Each row is a point on a landscape with many peaks, with its height.
A climber steps from a point to the highest of its 2 nearest points, and stops where none of them is higher. Distance is the straight distance between rows; heights are no part of it.
moguk: [103  74 101  51 110  85  68 156  98  82  98  81  88 103  51 100 101  94
 115 126 104 107  55  59  90  82 120 105  78]  h=61.3
Vap: [120  64  61 157 145  82 115  69  78  82  63 114 109 120 124 129 120  97
  89  89 133  95 116  68  99 100 100  64 100]  h=34.7
finen: [ 68  84 125  77 126 122 143  85 121 104  77 116 103 119 117 106  44 114
 128 123 106 110 104 111  86  97  66 133  95]  h=18.1
Zuk: [ 83  56 124  67  79  80  96 116  59  79  99 108 108 101  77 101  75  95
  97 101 119  66  96  67  87  71  69 130 103]  h=52.7
Zef: [120 153  92  91  71  88  40 127  78 136 141  70 106  98  73 121 114  78
  87  87 134 107 114 102 148 120 116  77  79]  h=45.6
voz: [136 136  94 113 126 111 135  58 127  95 152 112 129  63 110  56 124 125
  84 132  44  97 138  80  42  97  89 106  84]  h=40.6
pumut: [116 119 114 123  88  89  40 119 106 129  89  88  93  86  74 124 128  54
  73 111 104 119  82  97 140 111 129  68  62]  h=37.8
Duvi: [120  87 124  65  99  62 121 107  92  79 101 109 128 111  75 128 110 126
 122  81 125 121 103  76 141 138  85  69  97]  h=55.0
gilaz: [135 109  91  99 118  88 100  97 127  94  85  87  77  85  94  56 148 146
 110  94 101 144 116  66  84 116  95  85 107]  h=68.2
kup: [125 104 140 120 123  94  79  51  91 103 103  99  75  82 112 102 108  95
  86  93  63 116 136  70  83  68 100 128 126]  h=31.0
Sudeg: [122 107  57 147 121 114  87  70 108 121  72  98  67 116 143  85 127 104
  82  88 109 123 136  96 100  99 126  79 119]  h=34.9
botiv: [127 102 133  97 138 103 148  74 148  98  92 124  90  92 118 103 100 133
 129  90 111 148 100  96 109 139  61  90 102]  h=50.0
sonod: [101 155 109 102  62 106  74  86 105 129  85 110  91 114 131  92 105 119
  84  28 121 149  72 144  85 134  82 101 115]  h=9.4
Rozug: [ 89 113  73  59 117 114 103  90  86 102  80 127 104 118 129 134  88  95
  92  85 132  90  45 157 102 109 119 109 103]  h=52.0
zumip: [ 87 138  95 128  89 109  91  91 104  79 121  81  79  93  99 102  89 106
 106 101  55  82 124 116  75  75 100 128 130]  h=45.3
Suri: [114  88 117  86  96  79 141 108 103  94  86  88  89 103 100 104 113 140
 134  68 135 143 119  79 145 152  79  75 114]  h=52.3
Lofon: [ 96  96 101  99 145 132 114  86 109 152  98  99  94 101 118  42 110 106
  94 134  79 123 145  67  73  88 114 101  91]  h=39.0
rak: [ 80  84  74 100  91 103 127 108  87  54  56 106  77 120 128 139 111 104
 119  47 146  75  80 133 119 128  65 102 124]  h=41.8
bozi: [ 92 107 113 146  91  94  85  90  97  86  40  90  52 117 130 138 104  89
  97  47 128 125 102 126 142 108  81 103 136]  h=46.0
bef: [ 85 100 121 139 115 115 153  82 112  78  98  76  72  91 123 101  84 110
 119 120  73  95 150 103 108  99  92 112 133]  h=7.1
sikod: [ 89  90 133  58 116 120 146 111 108 116  99  89  63 120 121  79  88 139
 137  92 113 119 108 102 125 129 101 119 124]  h=12.6
vese: [115 147 102  68 122 100 114  70  96  90 124 108 111  97  91 142 101 114
 100 128  96  76  96 115 106 101 109 118  77]  h=35.3
Kor: [136 147 105  63  76 107  86  84  92 142 137 105 132  84 110  58 144 109
  76  82  83  91 122 108  96 124 108 103  73]  h=43.4
sev: [111  78 134  96  93  96  60  99 102 146 112 103 100 108  87 108  78  83
  92  80  97 139  91  98 146 100 134  82 109]  h=10.6
pezud: [105  42  99 124 104 125 140  88  72  92 140  91  71 118 135  61  62 104
 117  80  84  74 113  60  83  90 118 119 150]  h=49.6
lir: [137 174 115  84  67  91  55  94 110 148 135  89 123 100  82 111 114  92
  89  74 109 148 131  89 124 127 104  83  78]  h=44.8
Ral: [123  91 104 126 111  73  81  88 103  81  66 109 103  71  84  87 144  99
  84 110  91 104 114  58  61  77  82  99  75]  h=61.1
Mapo: [ 82  69 115 139 115  89  71  89 108 114  66 108 100  79  84  86 102  73
  88 136  91 104 137  43  58  51  68 107  62]  h=56.4
Kizis: [108 106  75 115 112 105 122  79  89  77  91 105 105  95 123  48 132 124
  91 104  94  73 132  88  50  90  76 122 103]  h=50.4
Kuza: [ 91 140 128 114 128 112  69  63 105 140 117  92 102  80 118 114  82  75
  79 137  74  95 156 105 120  70 101 123  73]  h=41.0
nugum: [119 177 122  87  67 103  72  78 115 143 141  98 116  86 108  94 105 113
  90  60  87 123 121 127 107 126 105 106  95]  h=44.0
vefuz: [109 136 102 117  74 116 116  90 117 100  78  95  60 110 137  80 105 134
 124  41 112 140  81 147 101 140  76 105 135]  h=9.1
turum: [ 83 158  76  74 113 108 112  99 115 109 113  99 112 113  89 153  89 108
 110 138 106  98  80 143 126 111 103  95  79]  h=37.2
Vod: [108  60  82  79 127 107  94  77  94 124  91 135 142 130 122  88  83  75
  85  97 124  96  99  78  67  90  89 103  87]  h=32.8
Bik: [128 122  60 126 115  89 115  71  77  77  98  89 112  94 108 126 149 102
  80 112 119  73 142 116 114 106 112  73  83]  h=32.9
taz: [103  77  93  80 123 122  90 108 109 137 110 106  96 110 104  36 100 106
 104 118  77 114 111  84  68  84 130 113 100]  h=40.2
Mifa: [102 137  82  71  81 103  66 136 128 110  80 101  96 111  78  79 133 122
 114  73 119 149  66 110  80 125  94  93 105]  h=40.9
Mutu: [105  85 111  70  83  93 121  98 104  65  97 132 104 106  85 129  63 111
 105  71  94  80  41 110  91  95 101 122 114]  h=64.3
tuzif: [ 89 135  69  82  49  95  80 102  96  85  97 122 133 104 111 107 105 103
 101  50 108  66  62 151  78 105  80 106 108]  h=43.5
Rus: [ 88  98 113 135  81 104  51  98  79 109  56  86  51  99 126  97 107  90
  90  44 100  99 119 135 111  96  89 113 143]  h=48.7
nup: [ 80  74  94  89 135 107  94  91  79 113 105  99  94 128 104 152  55  79
  95 129 132 106  91 129 151  90 117  89 112]  h=27.0
Romoz: [102 115  88  99  76 104  97 104  97  90  74  99  97  84 111  54 150 126
  99  75  89  82 126 113  68  97  67 113 100]  h=51.1
Kilu: [103 140 123 107  41  91  78 106  85 129  79 101  85 101 105  87 119  92
  79  44 116 158  58 130 105 134 116  86 108]  h=9.5
guzif: [123  47  64 167 104  86 144  73  97  75  90 102 111 119 138 119 110  77
  92  79 113  72 106  84 107 116 110  63 121]  h=36.2
Bag: [ 87 164  70  80  90  93 119 139 133  93 109  83 102 108  62 128 106 150
 132 101 136 138  81 118 129 155  90  73  95]  h=41.2
nade: [108  96 121  97  86  63  43 130  83  82  67  81  84  98  63 133 126  81
  90  72 120 140  87  76 132 109 113  69 111]  h=45.9
nabit: [106 123  84 125 127 120 120  75 107 100 148  93 101  83 105  65 108 104
  96 149  39  91 146  66  45  79 122 112  96]  h=43.0
fedug: [100 113  80  89  81 107 122 121 102  69 102  89  88  92  96  68 131 131
 115  97  74  79  99 117  76  99 120 114 120]  h=54.5
doki: [137 122 101  83 104  93 123  74 128  82 131 111 135  74  75  84 128 115
  95 128  68  87  90  83  58  92  96 104  71]  h=38.4
Gom: [122 138 102  96  81 102 123  96  92 119  95  89  95  99 116  77 139 135
  99  60 131 145 110 118 121 149 108  85 101]  h=39.8
Geso: [ 86 145  73  77  74  96  72 154  92  74  97  68  88  89  61 129 133  91
 101 101 112  81  60 129 121 107 107  93  85]  h=47.4
Pide: [125  94 113 116  84  81  51 126 114  98 138  70  86  84  53 122  82  77
 104 105  66 119  83  68 126  83 133  82 101]  h=40.4
ralu: [ 66  88 127 137  91 100 107  80  74  97  99  95 116  78  84  84  82  75
  83 135  97  91 130  57  46  42  62 139  78]  h=53.0
Rol: [ 92 104 138 117  73  99  57  83 128 103 101 112 118  95 101 120  54  75
  91  69  64  93  97 124  87  69  76 123 110]  h=52.9
resap: [117 136  65  85  88 100 101 113  91 116  78 101  91 111 106  69 156 133
  91  67 148 147  87 127  92 144 111  69  97]  h=40.3
Sug: [100 102  81  86 114 110  89 133 115 136 135  80 135 101  65  73  93  77
  98 162  85  78 121  69  89  93 115 101  43]  h=56.7
mugog: [108  95 109  77  97  78  52 116  79 105  80  97 102 100  74 109 131  93
  97  71 128 115 120  67 119  83  99  92 105]  h=47.8
daf: [ 81 129 116  76  97 113  29 121  91 106  93  92  86 100  90 111  92  95
  99 105  85  79 114 106  81  61  76 140  99]  h=34.6
Nuzo: [103 107  60 126  77 105  95 101  94  99  98 109 121 115 116 104 111  97
  85  61 118  99  99 126 118 118 117  66 110]  h=38.7
siz: [105  94 138 118  96 101 163  55  94  89 135 118 125  67 100  84  93  88
 102 122  68  90 132  64  66  89  64 123  96]  h=49.1
nopef: [114  88 111 142  89  81  32 142 100 111 108  74  83  85  60 137 119  50
  84 108  92 119  75  67 158  99 138  54  75]  h=38.8
zase: [ 85 144  79 101  43 100  62 121  98  76  67  93  87  93  94 109 122  90
  86  53 107  87  55 156  72 105  91 100 126]  h=42.5
legav: [ 98  94 107  82  84  96 111 140 116  89 103  80  93 102  64  72 104 122
 123 107  80 110  90  93 102 110 126  85  98]  h=59.0
gasol: [ 96  97  75  89  46  93 106 118  82  79  89 131 138  94 110 121 113 100
  96  52 119  47  87 131 106 111  77 100 106]  h=44.3
rori: [ 92  97 106  74 110  98  95  73 105 107 126 120 136 114 104 127  54  92
 102  99 105  86 120  99 104  66  86 126 108]  h=45.8
zukeg: [112 109  84 123 127 113 146  81 146 109 102 134 138  78 127  39 115 147
  95 113  93 111 138 100  69 121  54  84  86]  h=62.5
pusu: [105  65  85  73  86  92 101 124  34  97 100  96  97 106  97 101 124  92
  92  75 127  91  82 102 141 115 136  73 117]  h=42.3
lugis: [ 81  76  88 128 118 110  97 121 117 101  98  84 100 112  89  97  70 104
 119 117  96 107 137  78 107  79 108  97 123]  h=40.0
noku: [130  93 113  90 108  84  79 139 102  94  88  65  75  81  63  71 140 117
 119 108  85 135 105  50  95 102 123  82  90]  h=63.2
duku: [ 98  88 116  70  64  83  83 120 101 106 112 115 141  89  60 114  82  84
  99  93 101  90  96  80 115  95  97  95  83]  h=49.0
sidu: [103 107 127 151  88  93  77  90  86 104 130  78  91  65  85  93  88  62
  66 134  47  73 135  78  84  54 107 121  92]  h=49.2
mafa: [ 82 111 138  55 113 122 108 117 108 101  56  98  58 104 100  86 102 137
 123  83 101 124 102 118  93 112  66 135 111]  h=13.6
Rafe: [103  49  93 118 103  80 119  89  81  64  96 121 139 112  90 108  81  77
 103 112 115  87  85  68  70  77  96  88 101]  h=19.7
somor: [136  67 119  88  87  82 134  86 113  51  73 131  88 101 101 130  93 118
 123  48 107  98  61  84  94 119  84 110 124]  h=60.2
Pafon: [130 127  86  99 134  78 128  89 122  62  93  87  84  74  86  87 144 150
 110 122  93 121 143  85  93 118  72  91  99]  h=61.5
gesag: [109 138 119  88  99 105  59  61 100 121 117 121 126 106 115 147  64  85
  88  94 101 103 114 126 128  88  89 115  99]  h=44.2
Bek: [109  78 138 129  92 107 104  57  76  92  95 110  67  99 168  81  84  85
 100  43  72  69 106  84  63  74  76 129 143]  h=52.8
mumuk: [ 94  70 123 121  90  90  63  83  60  93  66 102  65 108 132  93  91  76
  79  58  95  78 113 114  90  67  77 130 133]  h=50.3
pup: [ 75 128 109 134  93 108  69  94  84  94 130  58  65  80 109  97  88  83
  85 134  58  60 138 117  96  45 108 129 104]  h=47.9
Zak: [ 77  85  77 105 104 128 117  95  87  83  85  96  78 129 162  85  77 105
 125  62 120  49 109 105  63  91  48 142 140]  h=71.2
lovuz: [100 113  74 139  92 124 131  66 102  74 135 105  92 107 155  80  88 118
 118  76  61  58 112 118  51  89  96 130 141]  h=57.3
felaz: [ 86 129  86 143 101 119 103  58 125 112 101 108 113  81 135  82  91 104
  92 106  56  75 131 145  74  95  85 104  90]  h=49.5
Muli: [107  87 103 132 137 112 105  70 126 141  77 113 111  99 127  63 113  96
  85 104  98 131 166  82  93  98  88  83  90]  h=37.5
sazaf: [ 98  86  84 124 103 127 120  74 131 110  91 131 120 110 154  39  92 110
 108  71  82  79 101  94  31 100  73 109 109]  h=61.6
feso: [ 81 101  72 163 116 126 103  67 101 115 124  95 107  94 122  79  97  89
  83 132  58  81 155  88  67  65 127 101  96]  h=45.7
Vab: [120 120  70  70 126 110 132  90  97 102 131 111 128  98 108  57 140 145
 103 131  97  93 140  84  61 114  93 113  96]  h=53.1
vati: [ 74  76  98  59 111 116 126 117  98 117 108 100 107 105  94  81  77 101
 101 136  97  81  74 111 109  94 119 113  86]  h=52.4
Dum: [ 84  89 123  68  83  78  46 123  57 124  69 108  97  93  83 136 123  65
  70  69 141 119  59 129 144 109 104  87  97]  h=40.1
Sog: [ 77  87 120 111 128 115  98  72  75 125  96  87  96 100 124 112  73  76
  84 130  97  92 159 102 117  70  93 119 106]  h=39.7
Zavi: [124  63 107  62  88  82 115  99  51 107 106 121 110 114 103 121  98 102
  95  62 128 110  60 100 141 123 138  73 113]  h=41.7
vopan: [111 116 111 143  96  98  72  79 117 138 100  99 109  85  88 123 114  55
  55 122  92 102 118 115 142 116 131  65  54]  h=38.3
Tal: [ 96 143 107  79  76 107  83 147 114 128 119  51  87  88  69  92 120 119
 125 112 104 118 122 100 139 125 100  88  94]  h=63.1
muk: [ 91  77  80  76  78 112 106 128  99 130 114 104 127 118 101  30 116 114
 102  85  95  92  99 104  84 105 129  87 104]  h=41.6
segik: [117 127 113 134 115  99  98  80 127 103  79 108 112  58 110  63 145 103
  79 130  79  91 131  95  70  93  74  85  59]  h=56.8
Feki: [ 97 120 108  68  71  89 105 159 132  93 144  82 110  94  53  96  86 141
 139 111  79 105  68  84 128 130 131  84  92]  h=62.6
Divo: [ 83  89 103  87 102 104  84  99 108  84  50 122 115 110 102  80  99 102
 113  83 125 101 105 101  59  86  30 112  94]  h=58.9
poti: [ 92 150  87  75  81  89 124 140 109  62  82  85  71  97  56 144 126 146
 124  99 128 141  74 135 133 149  84  95 102]  h=44.1
mivu: [108 142  76 111  53  97 100 101 102 120 113 111 129 103 117  97 114 117
  84  51 136 113 112 130 126 147 103  73 115]  h=39.4
guz: [ 90  99 138 146  93  99 123  57  80  84 132  95 117  64  91  99  83  88
  79 131  60  81 150  65  70  60  81 121  92]  h=51.0
teka: [117 103 112  68  84  81  53 148  67 125 134  74 116  94  64 121 118  72
  94  97 121  97 108  85 158 109 116  69  70]  h=46.6
Pud: [106  84 155  80 108  85 169  65  90  78 114 106 104  69  91 104 105 109
 103 138  88 102 109  70  97 103  80 121  85]  h=49.7
didu: [ 68 107 110 131  84 124 105  88 141 119  73 119 108  99 148  42  89 108
 112  69  70  90 114 140  62  99  67 108  97]  h=55.3
feri: [ 82 100 101  55 104 114  92  98 118 140  82 141 134 111 114  70  93 101
 100 102 118 110  75 128  86 113  85 104  72]  h=30.9
vumem: [ 71  67  94 124 115 131 111  76  81 127 111  95  90 111 147  86  63  81
  97 107 101  68 148 104 103  76  89 119 124]  h=39.5
veze: [ 88  91 109  51  92  96  88 118  82  70  81 110 109 115  83  97 103 115
 107  75 122  78 115  81  78  86  58 136 104]  h=55.5
Damab: [121  65 106 128 105  92  79  80  92 132  85 110 103 105 107  92 116  80
  73  83  94 125 106  80 115 101 140  63 108]  h=10.2
Bas: [ 70  75 103  95  88  91  38 143  67  73  86  91  67 106  75 145  62  73
  86  93 116  87  73 131 119  63  91 120 138]  h=31.7
doza: [ 86  78 136 140 101 111 117  58  82  75 112  97  71 100 139 109  58  91
 107  86  77  88 129  86  76  66  68 151 148]  h=56.2
notos: [105  77 104  79  72  80 129  78  74  75 105 131 129 114 120 132  82 103
 110  62 131  39  92 108 104 101  74 128 111]  h=45.5
zefup: [111 115  81  74 106  95 103 119  98  85 130  93 101 106  80 130 109  97
  98 134  90  95  55 101 113 106 148  79  87]  h=47.7
fol: [118  57 102 140 122  71 116  88 130  76  51 118 109  86  91  88 132 109
  88 110 101 129  87  72  76 102  85  65  87]  h=66.5
kapa: [ 69  74 110  94 113  89 108 123  91  79  86  90  85 108  76 145  64  77
 106 145 105 100  63 109 130  85 108  99  96]  h=25.1
rap: [ 92 121 114  81  90  96  75 106  98 121  70  94  97  93  99  74 125 106
  96  87 110  97 128 104  98  99  78 102  84]  h=49.3
togu: [121  63  61 132 112 100 147 107 122  75 110  99 110 114 112  63 109 131
 125  99  99 102 119  76  79 121 107  68 115]  h=4.9
lesus: [106  89 100 130 124  87  94  92  69  99 108  62  78  74  80  99 125  82
  82 161  81  91 150  51 106  73 134  86  70]  h=8.7
pima: [128 128 118 132  96  80  90  70 101 123 108  90 101  91  88 151 122  88
  71 100 102 129 118 108 162 125 124  58  85]  h=39.9
Sori: [ 77 110 103  56 127 134 140  88 132 126 115 124 116 122 118  90  61 132
 130 109  99 118 109 108  85 114  74 126 103]  h=17.0
Zogu: [134  85 118  75  93  59 146  84 110  62 102 124 129  82  81 130  95 126
 120  73 113 108  91  70 105 122  75  94 103]  h=57.2
nudi: [ 62  54 111  92 107  87 130 111  96  57  80 111 109 101  56 128  62  88
 110 161 117 102  60  73  81  71  85 113  85]  h=22.8
noren: [ 88  90 147  76 109  97 145 109  83  96 101  79  94  75  75 104 106  99
 105 155  95  82 125  87 122 107  90 112  66]  h=52.5
rabom: [108 105 124 106  63  90  68  86  74 154  78 100  88  96 119  84 119  84
  69  52 129 136  91 128 132 127 130  77 104]  h=9.6
lumo: [ 62  73 151  97  85 111 142  90  84  92 150  98  93  81  92  92  30  94
 113 113  71  92 117  59  86  63  70 151 130]  h=64.6
lisu: [ 75  63 117 100 131 109 152  71 109  92  63 127 116 116 122 111  61  87
 108 136 128 101  75  92  71  91  53 127  77]  h=19.5
bunan: [ 81  79 100 113 101 101 107  90 104  84  75 107 106 112 136  79  79 105
 120  72 119  83 137  84  68  79  50 121 119]  h=63.6
latot: [128  90  95 123  85  83  74 101 115  63 130  87 104  96  65 126  83  92
  99 102  57 104  81  89 105  71 144  86 123]  h=42.2
susu: [ 82 113 116  67 110 105  85 141  90 125 108  61  61 101  76  97 109  94
 114 128  94  97 107 116 141 103 112 107  82]  h=58.8
Led: [ 88 101 133  45 103  98 120 134  71  97  84  69  65  88  73  90 126 109
 111 128 100  92 117 104 129 104 106 115  90]  h=55.7
ruga: [ 94  63 122 102  92 101 110  98  95 120 116  91  82 104 105  96  73  99
 108  93  99 127 101 100 154 116 134  85 128]  h=11.1
datev: [124 120  70  73 101 104  52 144  96 113 137  80 107 107  74 127 114  64
  92 136 100  99  57  97 123 103 150  76  69]  h=46.1
tuvi: [129 139  72  87 105 103 112  69  83  94 129  90 113 103 113 112 134 113
  91 101  95  76 123 112 116 109 123  97  99]  h=33.9
rifi: [102 106 113  57  97  87  67 116  95  85  91 115  93 100  72 143  80  90
 102  87 104 108  34 120 115 102 113 112  97]  h=69.0
Poz: [108  53  68 115 135 102 110  72  99 100  68 133 128 132 145 106  93  72
  91  90 144  95  99  79  80 101  77  83  97]  h=33.5
viri: [ 82  84 102 134  79 104 114 107 119  62  52 101  58 121 122 136  68  86
 123  59 115  99  64 135 121 117  73  98 140]  h=41.9
fufi: [113 113 138  71  99  84  93  92  99 103 107 112 122  69  79 123 104  68
  84 138  84  75  79 110 121  97  97  97  36]  h=51.6
Nizar: [111 133  97 125 124 101  47  54 120 130  95 110 108 103 108 125  98  72
  78 105  84 101 116 115  94  81 101  99  73]  h=42.7
siro: [119  96 119 129  90 104  61  61  92 145  68 106  85  87 129  71 129  82
  76  65  93 122 100 111 107  92 129  80 101]  h=9.9
vudav: [ 83  81 122  73  94 124 142 100 104 138 127  87  91 112 121  78  75 128
 117  94  94 110 131 111 142 123 111  96 124]  h=11.8
Gedod: [ 91 147  53  82  89  85 101 140 114  58  91  98 110  93  67 145 133 107
  96 114 111  75  46 138 100 107  99  86  90]  h=50.1
Zudud: [ 79 105  88  97 106  99  34 146 100 124 118  79  98 103  75  97  94  83
 102 122  98  91 137  62  95  57  93 117  90]  h=36.0
reb: [111  91  88 115  91 117 130  75 100  95 149 105  93 109 138  68  85 109
 100  80  62  76 127  99  73  85 127 118 150]  h=53.5
Zere: [ 71  54  84 120 108 114  95 105  67 119  93  88  83 123 133  78  79  92
  98  89 120  83 121 123 124  88 112  99 135]  h=41.4
Silif: [ 85 119  83 102  97 131 129  91 110  69  99 100  77 120 153  81  93 129
 127  74  86  48  98 142  64 108  66 137 133]  h=63.7
nidi: [115  77  88 104 106  78 106 108  92  62 120  96 103 111  74 140  88 100
 109 102  87 106  53  95 124  97 154  75 126]  h=45.0
Mam: [ 90 111  65 108 110 128 148  83 139  91 123 130 133 104 147  39 102 142
 118  94  84  70 121 102  41 116  55 111 108]  h=67.4
Pid: [ 97 100  66  96 106 108 125  66 110  92 102 139 131 123 140 131  69  95
 100  80 117  78  61 136 101 105 102 100  98]  h=49.9
pugop: [ 72 131  74  42  95 122 126 118 131 114 101 124 117 128 114  79  88 157
 137  91 115  99  86 132  88 126  72 122 100]  h=16.2
Rad: [119 117  96 141 131 112 107  54 116 120  66 113  96 100 149  86 111 116
  93  75 100 114 139 107  88 102  82  85 105]  h=36.1
Doke: [ 91  57  88  93 118  87  78 108  42  97 107  96  88 122  99 160  75  71
  77 113 129  90  70 128 167  96 128  92 132]  h=28.3
gadu: [ 97 127  99  67  96 114  87 128 136 145 145  96 134  94  81  90 102  79
  95 155  94  72  89 107 114 119 113 100  33]  h=55.1
Daza: [124  83  73 142  77 100 129  83 120  74  99 113 111 116 129 113 103 108
 108  44 116  94  88 120 112 129 114  63 128]  h=37.9
dodi: [ 88 145  54  69 118 101 114 116 109  97 101  98 106 125  85 149 105 122
 119 109 135 129  74 126 134 134 118  78 101]  h=39.1
regu: [ 80  81 155  73  85  98 103 111  86  96 144  92  97  75  62  99  37  96
 105 137  66  80  91  73  81  58  86 148  97]  h=67.6
Robif: [109 113 118 127  94 109 120  79 113  87  86  79  55 107 132 104 101 115
 119  67  91 110 120 120 111 114  99 114 149]  h=8.3
mit: [ 96 106 131  98  54  80  69 104 116  96 114 122 138  71  72 125  72  75
  90  86  74  70  86 102  91  74  78 113  71]  h=50.5
Mosu: [ 56 102 101  78  90 124 113 130 112 102  63  96  80 113 102  75  94 118
 118 104 106  97  86 143  99 101  81 122 107]  h=14.6
sazo: [ 91 108  93  80 132 119  72  73 125 132  88 135 127 121 127  90  68  91
 102 107 103 110  82 106  55  74  83 124  85]  h=31.8
sop: [100 135  93  75  63 100 106 143 106 129 146  74 125  99  59  99 109 117
 117  95 105 110 102  94 145 146 127  68  75]  h=66.3
zipor: [101 110 131  81 128  92 106  93  93  99 103  86  97  80  73 113 114  79
  81 162  88  91 112  84  90  83  93 117  46]  h=50.2
Tum: [ 95  61 149 125  98 104 143  66  95  75 141 113  83  99 117 117  27 101
 117  86  75  96 110  46  81  76  74 146 148]  h=60.6
Dasin: [127  87  90 132 129 100 106  87  84 119 127  78  99  86  92  83 127  99
  77 140  69  99 152  53  94 100 151  73  78]  h=9.2
Parun: [106  77 125  72 101  75  71 132  92 119 108  90 116  91  52 130  97  75
 102 117 111 109  85  66 151 105 107  71  59]  h=47.5
mut: [101  94  69 131 135 115 161  83 122  74 125  97 101 113 120  85  79 122
 121 126  98  90 137  86  86 103 103 104 118]  h=5.8
Dig: [106  81  89 145 121 100 115  76 153  82  58 125 104  95 121  79 103 103
 103  99 103 121  82 103  56 111  70  84  97]  h=61.2
lobog: [ 73 100 100  39 107 110  88 149  83 125  91  86  74 111  84  92 103  88
 100 133 115 100  53 134 123 110 126 112  90]  h=55.6
seda: [ 99  94 103  96  82  90 121 139 110  79  61  80  77 103  84  97 123 125
 135  65 135 149  85  99 126 143  88  73 124]  h=49.4
posub: [106  93 129  57  70  88 102 110  68 129  96 113 112  97  82 117 110  83
  87  73 122 123  52 124 157 130 123  74  83]  h=41.1
toz: [ 93  83  82  95 103 117 111  70  93 108 124 130 125 129 131 120  42  91
 104  86 116  73  94 122 105  84  98 118 116]  h=48.2
suzu: [144  87 108 113 151 101 152  53 139  96  84 126 100 100 137  90 112 118
  97  98 108 140  76 106  98 145  98  74  94]  h=52.6
zasag: [ 99 127 114  68  78 109  85 126 123 121 119  95 105  78  83 119  96  66
  92 136  85  78  47 134 122 118 114 100  38]  h=53.3
zaku: [ 99 100 132  85  86 119  92  89  97 142 115 105 101  74 113  40 122  74
  73 123  57  78  96 105  70  86 116 117  59]  h=52.2
Mav: [101 108  84  73  71 110  85 111  98 148 147 115 146 100 103  69 109 100
  87  94  86  66 111 108  92 113 128  95  80]  h=42.6
gigol: [ 83 161  83 129  89 114  60  93 132 115  99  81  97  88 109  90 107 102
 100 105  82  83 132 137  88  84  85 108  93]  h=46.7
tedek: [ 82  40 138  49  82  73 125 138  63  73  97 110 108 104  72 125  68 108
 114 111 117  77  67  68 108  83  87 116  95]  h=50.6
pag: [ 84  13 103 101  88 104 133 121  71  94 126  90  79 114 118  73  52  98
 115  80 100  78  73  83 111  90 131 107 150]  h=46.5
demin: [ 87 104  61  64 113 113  88 130  81 120  87 107  90 127 107 114 101  88
  94  92 128 107  53 142 121 108 140  96 107]  h=53.4
mapa: [ 97  44  59 134 101 118 148  82  89  84 125 127 137 130  99 100  58  87
  92 127 107  78  97  80  77 101 120  89  95]  h=18.6
Vatuz: [ 87  51  81  85  90  93 128  96  57  60  82 117 109 118 129 134  98  95
 105  69 149  52  77 111 117 106  90 111 124]  h=43.9
Sor: [ 76  70 100 111 104 100 160  78  84  68 100 120 133 112  84 112  59  94
 105 135 126  99  69  64  49  77  74 127  69]  h=21.0
Geka: [ 86 108 106  97  93  92  25 129  85  90  92  84  76  98  74 131  77  60
  84 116  98  76  72 117  99  59  84 126  96]  h=33.4
zos: [ 78  44 100  96 105  81  64 121  50  86  93  99  85 112  86 149  65  77
  96  92 135  96  83 105 141  83  99 109 149]  h=29.8
rato: [112 129  83  85 137  96 152  79  91  70 117  92 115  92  99  93 146 144
 106 147 100  85 145  76  79 110  64 114  93]  h=55.8
doz: [115 101 104  62 110  96  93 139 111  95 140  79 113  97  53  91  97  98
 117 145  81 109  88  40  84  98 119 110  69]  h=58.7
Sos: [ 92  98 143  80  98  96  70 134 112  94 128  89  80  91  55 108  55  71
 106 139  70  97  66  76  84  69 101 137  76]  h=65.2
baden: [120  64 101 129 127 106 138  54 134  87  60 129  89 111 132 101  83  85
 102  95 104 118  39 111  81 118 113  91 101]  h=56.3
bod: [116 137  68 100 100  90  48 159  98  89 114  68  81  93  54 139 141  67
 106 122 103 112  46  87 120 109 132  76  68]  h=44.9
dosom: [107  79 100 139 124  88  63  85  62  95  92  88  55  93 104  98 103  88
  83 102  74  91 132  56  84  49 129 112 127]  h=32.5
Bog: [107 123  98 137 102  72  71 108 101  85  76  78  78  94  72 158 127  89
  87  92 106 141 106  97 152 109 118  60 110]  h=42.9
Vemu: [103  84 112 116 103  81  89 111  80  76  87  61  60  85  75 103 122  85
  95 143  77  85 102  93 109  71 128  94  90]  h=7.9
nofef: [142  94  94 138 128 101  82  83 114 133 108 108 102  91  95  71 132 101
  76 108  73 124 133  61  96  95 147  70  89]  h=9.7
bimiv: [ 89  89  93  71 127  85  58 138 101  92  69 109  91 113  54 135  93  83
 106 100 118 137  36  83 105  96 116  98 104]  h=65.1
zorap: [ 71  81  74 101 126 106  70 151  85 107 131  66  86 121  73  88  57  87
 110 135 102  98 115  73 104  68 127  96 113]  h=37.4
naf: [ 88 137  75  84  74 100  50 124  98  89  52 111  93 105  99  95 138 101
  87  48 115 131  54 127  73 104  93  93 115]  h=41.5
nis: [ 75  72  61  67 111 101 113 139  94  91 108 100 114 111  78  91  99 104
 108 148  90  85  53  99  92 103 143  86  79]  h=49.8
Miz: [117 135  38  97 102  85 131 114 124  57  93 107 123  82  85 120 151 120
  92 116 111  86  60 141  95 133  95  70  70]  h=53.2
suk: [ 82  65  87 164 120 116 104  81 104 120 118  84 102 107 108  91  68  75
  87 140  80 109 156  63  91  64 126  92 107]  h=43.3
vep: [139 117  54 137 120  99 130  83 137  80 108 121 139  82 111  72 132 145
  89  93 114 110 114 118  83 142  67  65  94]  h=59.7
medet: [ 78 100 139  99  94  96  76 122 144  93  99  84  90 102  72 118  52  75
 113 114  71 121  86 100 102  75 102 116 104]  h=61.4
lumol: [ 94  22  78 105 113 105 110 113  56 107 105  99  97 123 121  79 100  82
  99  91 127  79  80  92 111 102 132  85 126]  h=43.7
Reta: [ 89 141  93 106  66  88 109 137  92  85  77  77  67  99  80 116 146 126
 111  70 134 162  81 118 119 160 107  65 125]  h=47.6
pado: [119  92  74 141 125 101  63  74  67  93  75  97  65 105 124 101 128  99
  82  91  93  96 126  87  90  72 141  95 123]  h=33.7
sipu: [122 107  63 143 117  83 145  95 119  59  79 106 114  71  96 101 145 127
  87 129 104  93  94 114  88 116  78  66  81]  h=56.6
Migum: [ 64 133  84  69  97 123 112 136 140 114  69 102  96 116 100  54 117 149
 122 101 117 115  99 135  87 131  60 109 100]  h=15.5
Vesid: [123 134 101  97 101 108  92  96 118 119 102  86  96  71 105  48 160  94
  80 131  82  86 103 117  73  97 105 100  49]  h=54.2
nibeb: [ 82  78 128 130  88  99  76  91 140  91  83 115  85  96  90 115  36  80
 112  96  65 124  73  97  78  63  92 122 120]  h=56.9

Where does a climber stop that starts at each point below?
dosom => regu
tuvi => rifi
fufi => rifi
mapa => feso
Mosu => feso
Rafe => feso
bod => Mam
sazo => notos
Gom => notos
Mav => regu
kup => regu
viri => regu
mut => Damab

Call two points neighbours if one is among the 2 nearest of the other. Go from one point of each pair to the other, from neighbour to neighbour, staying as high as possible. Name the lowest point that can't be avoided.
susu and regu => taz
Zak and feso => doki
Zak and fol => Dum
rifi and Mam => zumip
gilaz and sop => legav
fol and Romoz => botiv
regu and notos => rak
rifi and gilaz => zipor
